The views of a scene show one set of named points, each view turned or mirrored, and shifted as a whole, with a little noise and some points left out.

Scene 1
View 1
z559: [ 52  14 -16  -6   7 -28   0 -21 -38  -8  27  -4   5  20  -6 -28  20   6
  -8 -22]
z198: [ 43   4  14  -5  16 -22  -1 -18 -28  -7  13   1  -7   8  -7 -15  11  -9
  -7 -20]
z629: [ 31   7   0   1   3   2  -2 -11 -17  -1   8  22  -6   9 -14 -19  -2  -4
  -5 -25]
z923: [ 24  10   6   0  -8   4   5   4  -5   3   0   9  11  11   4   5 -22  20
 -13 -16]
z96: [ 16   7 -14   3  -7  -3   9   5  -6   2   2   7  10   6   0  -9 -12   2
  -4 -21]
z99: [  4   2  27   0  -8   3  12  23  15   7 -21  -6  17  -6  18  28 -43  15
 -14  -6]
z614: [ 13  -7  27   5  -1  -4  12   8  -6  -1  -6   6   8   2   6  10 -16   3
 -10 -15]
z358: [ 31  16 -29  -3   3 -10  -1  -9 -16  -1  10   6   0   7 -11 -28   3  -9
  -1 -24]
z731: [ 16  15 -16   1 -11  14   2   4   0   5  -2  19   6   7  -5 -10 -23   7
  -5 -22]
z33: [ 22  -3  17   4  -5 -10  13   4 -17  -2   5   1  15  12   8   6  -8  16
 -13 -15]
z462: [ 34   1  -2   0   8 -32  10  -8 -29  -8  16 -10   8  10   1 -15  16  -3
  -6 -20]
z51: [ 43   9  14  -4   8 -15  -2 -14 -24  -4  11   2  -1  11  -3  -9   1   5
 -11 -17]
z245: [  0  -7   8   8  -4   9  12  12   4   2 -12  20   1  -5  -4  -1 -19 -13
  -2 -22]
z660: [ 29   4   0  -2   8 -16   3  -6 -17  -3   5   2  -2   3  -6 -16   2 -13
  -4 -19]
z463: [ 30  20 -23   0  -7  18  -7 -12 -12   4   9  32  -5  14 -18 -25 -12   5
  -5 -28]
z553: [ 54   7 -14  -2   9 -39   5 -24 -50 -11  35  -5   7  25  -6 -31  35   6
  -8 -26]
z103: [ 22   4  -3   3  -9  -8  12   4 -16   0   9   4  16  15   5  -4  -7  16
 -10 -20]
z939: [ 23   5   3   2  -4  -4   7   1 -13   0   4   8   9  10   0  -4  -9   8
  -8 -20]
View 2
z660: [-20 -15  -5   1  21   7   9   8  -8  12  13  14   5  -2  12 -17 -15   1
 -19  10]
z923: [-12  -6  30  -2  14   2  10  23 -10   4   8   5 -19 -17   0  -8 -16 -17
   2  17]
z103: [-20   7  13  -5  15   8  12  17  -8   9   9   6 -14 -21   4 -16 -19  -5
   0  17]
z33: [-18   0  17  -8   7  12  13   8 -12   2  13   8 -23  -9   1 -14 -25  -9
   5  25]
z99: [-26 -19  44   5   1 -14  24   9 -30  -4  26  -8 -37  -4 -23   6 -26 -34
  16  19]
z51: [ -9  -7   3   1  14  18   6  14   0   0   4  18  -7   0  15 -16 -17  -1
 -18  21]
z462: [-25   4 -18   1  15  21  10   6  -1   4  11  17  -2  -4  14 -23 -21  11
 -18  18]
z731: [-15 -11  29  -5  26  -9  13  29 -12  21   8   3  -3 -28   3  -6  -7 -15
  -4   1]
z629: [ -5 -18  11 -11  28   7   4  17  -5  21   4  17   6 -11  20 -18  -9  -5
 -16  10]
z358: [-20  -6  -5   3  30   4   8  24  -1  19   6  12  14 -20  16 -16  -6   4
 -26  -2]
z463: [  0 -12  24 -10  36   0   3  36   0  28  -4  12  11 -30  19 -14   0  -9
 -16  -1]
z245: [-23 -28  24 -15  23 -12  16   2 -30  28  22   3  -3 -11  -1  -8 -17 -22
   5   6]
z198: [ -9 -16  -9  -1  18  21   4   7   0   3   7  24   2  10  22 -21 -15   5
 -26  20]
z553: [-14  21 -30  -2  20  39   1  16  17   3  -3  29   6  -9  30 -34 -16  27
 -31  23]
z96: [-24  -3  12  -3  21  -3  14  18 -12  17  13   4  -4 -23   3 -11 -13  -7
  -4   6]
z939: [-16  -5  15  -6  17   6  11  15 -10  11  10   9 -10 -14   6 -14 -17  -9
  -4  15]
View 3
z96: [-13  16   0  15 -36 -33   4  -4 -13   2  -6   1  15  16   8   5 -15  10
  23  -3]
z33: [ -4  14  -3   9 -31 -28  10   8 -13  26  -5   4   2  11   0   2   0  14
   6 -20]
z553: [ 14 -10 -28  -2  -9 -58  -5 -12  -3  -6 -16  12  11  29   7  31  13  55
  44 -44]
z614: [ -7  13   9  18 -33 -19  12   8 -17  27   1   5   4   9  -6   1  -5   7
  13  -7]
z245: [-15  14  24  29 -32 -15  14  -2 -18  17   9   4  14  14  -4   1 -17   0
  20  16]
z198: [  7  -5  -3  16 -22 -28 -10   1 -11  10   2   9   6  25  -8  27   7  41
  41 -27]
z103: [ -8  16  -8   7 -30 -36   7   0 -12  12  -8   1  10  16   8   4  -5  16
  11 -16]
z51: [  0   6  -9  12 -30 -29 -10   5 -12  12   1   3   5  22  -2  18   3  33
  26 -29]
z559: [  6  -2 -25   3 -20 -51 -12  -8  -5  -9 -11   6  13  28   8  28   6  47
  41 -37]
z731: [-22  24   1  21 -39 -27  -6  -7 -14  -3   6  -8  19  25  11   3 -21   7
  13   3]
z923: [-14  24  -4  14 -41 -24  -4   6 -15  16   2  -5   7  18   4   0  -9  10
   2 -13]
z358: [ -7   6  -7  17 -29 -40 -11 -11 -11 -16  -5   1  21  26   9  20 -13  27
  45  -9]
z629: [ -7   6   3  24 -21 -27  -9 -11 -10   1  12   0  16  33   1  18  -7  29
  25  -9]
z939: [ -8  14  -1  14 -32 -29   2   0 -13  11   0   0  10  19   3   7  -7  17
  15 -13]
z463: [-19  17  -3  25 -27 -33 -18 -20  -9 -15  15 -10  25  42  13  13 -17  26
  17  -2]
z99: [-19  33  12  18 -60  -4   8  29 -25  38  -2  -4  -4  -5  -7 -13 -14 -15
  -1  -3]
z660: [ -1   2   2  19 -29 -29  -3   0 -13   5  -2   7  12  18  -4  19  -4  26
  42 -11]
View 4
z245: [ 15  -1  11  -6  -1  -7   6  -5  -4   6 -19  12   3  33  34  10 -15  -8
 -15  -7]
z731: [  2 -15  12 -16   8   5 -13   0 -13  16 -16  13  -2  24  16   5 -11  14
 -15 -15]
z51: [  0  -6   8 -27   1  12  18  -9 -25  18   1  26 -27  20   8   2   9   6
  24 -18]
z96: [ -1  -5   6 -21  -3  -1  -1   2 -15  14  -7  13  -7  22  12  11  -2   8
 -10 -18]
z614: [ 10   7  13  -5   4   1  16 -18   3   4 -11  10 -11  24  25  10   6  -7
   5  -8]
z553: [-10 -20  -9 -53 -28   7  23  -1 -44  35  23  36 -33  27 -18   3  22   8
  38 -29]
z559: [ -9 -17  -4 -48 -16   9  15   2 -43  30  14  34 -31  22 -12   1  13  13
  28 -27]
z923: [  1  -6  16 -10  13  11  -3 -12  -3  11 -10  11 -13  16  13   6   6  11
   1 -14]
z103: [ -3  -8   6 -19  -4   4   0  -8  -6  15   0  11 -14  20   4  11  13   9
   3 -18]
z358: [ -3 -18   1 -39  -7   1   1  13 -41  25  -5  29 -12  29   8   2 -12  13
  -1 -22]
z462: [ -5   2  -3 -35 -18   0  24  -2 -29  19  11  24 -27  25   1  10  12  -2
  22 -22]
z629: [  8 -22   7 -27  -1   6   7  -4 -27  23  -8  30 -11  34  17  -4  -7   5
   9 -14]
z660: [  3  -1   3 -29  -8   1  19   2 -31  17  -2  27 -18  28  15   5  -5  -2
  10 -17]
z939: [  1  -4   8 -19  -2   4   7  -8 -11  14  -3  15 -15  23   9   9   8   5
   6 -17]
z33: [  2   1  11 -11  -1   6  12 -17   2   9  -2  10 -17  19  10  12  17   1
  11 -14]
z198: [  6  -5   3 -34  -6   9  30  -6 -36  20   2  35 -28  29  12  -2   3  -2
  32 -17]
z99: [  6  28  24  12  24   6   4 -16  18 -11 -20  -7 -12   7  31  19   3   1
 -11  -7]
View 5
z553: [ 38  20 -11  -5  -9  47 -60 -16  15  28 -31  17  29 -23  42 -24 -13  10
 -13  23]
z463: [ -6  13  10  36   4  39 -18 -12  16  12 -16   7   5  -4   0 -23  -5  -2
  25  25]
z245: [-10  20  16  15   2 -11  12  -2  19 -16 -27  -6  13  -8 -11 -18  -8  12
   4   9]
z51: [ 16  10  -7   6 -14  14 -33 -20  27  12 -26  12  19 -15   9  -9  -8  18
   0  13]
z660: [ 17  22   6   2  -4  11 -19 -23  20   5 -32   6  19 -19   8 -18 -11  15
   2  18]
z33: [  4   7  -9   4 -17  -7 -16   4  26   1 -18   9  18  -4  10  -8  -5  23
 -11   5]
z559: [ 31  18  -9   0  -9  40 -49 -21  16  27 -24  18  21 -19  32 -21 -10  12
   0  26]
z462: [ 27  22  -4  -9  -9  15 -31 -15  17  12 -31  11  25 -20  27 -19 -12  19
 -10  19]
z198: [ 25  16  -1   3  -9  22 -39 -32  26  11 -40   8  25 -24   7 -13 -13  16
  -4  12]
z96: [  1  20   5   8  -3   5  -4  -3  16   4 -13   8   9  -5  11 -20  -6  14
   9  21]
z614: [ -1   9   0   8 -13 -18  -5  -2  28  -9 -26   3  19  -7  -6  -7  -7  23
  -8   1]
z731: [-10  15   8  23  -2   9   0  -3  17   3  -8   7   3   0  -1 -18  -3   9
  20  22]

In a view up to two points have been moved. Name them for each view, in the order of its rows, or write none.
view 1 => z51
view 2 => none
view 3 => z614
view 4 => z358, z939
view 5 => none
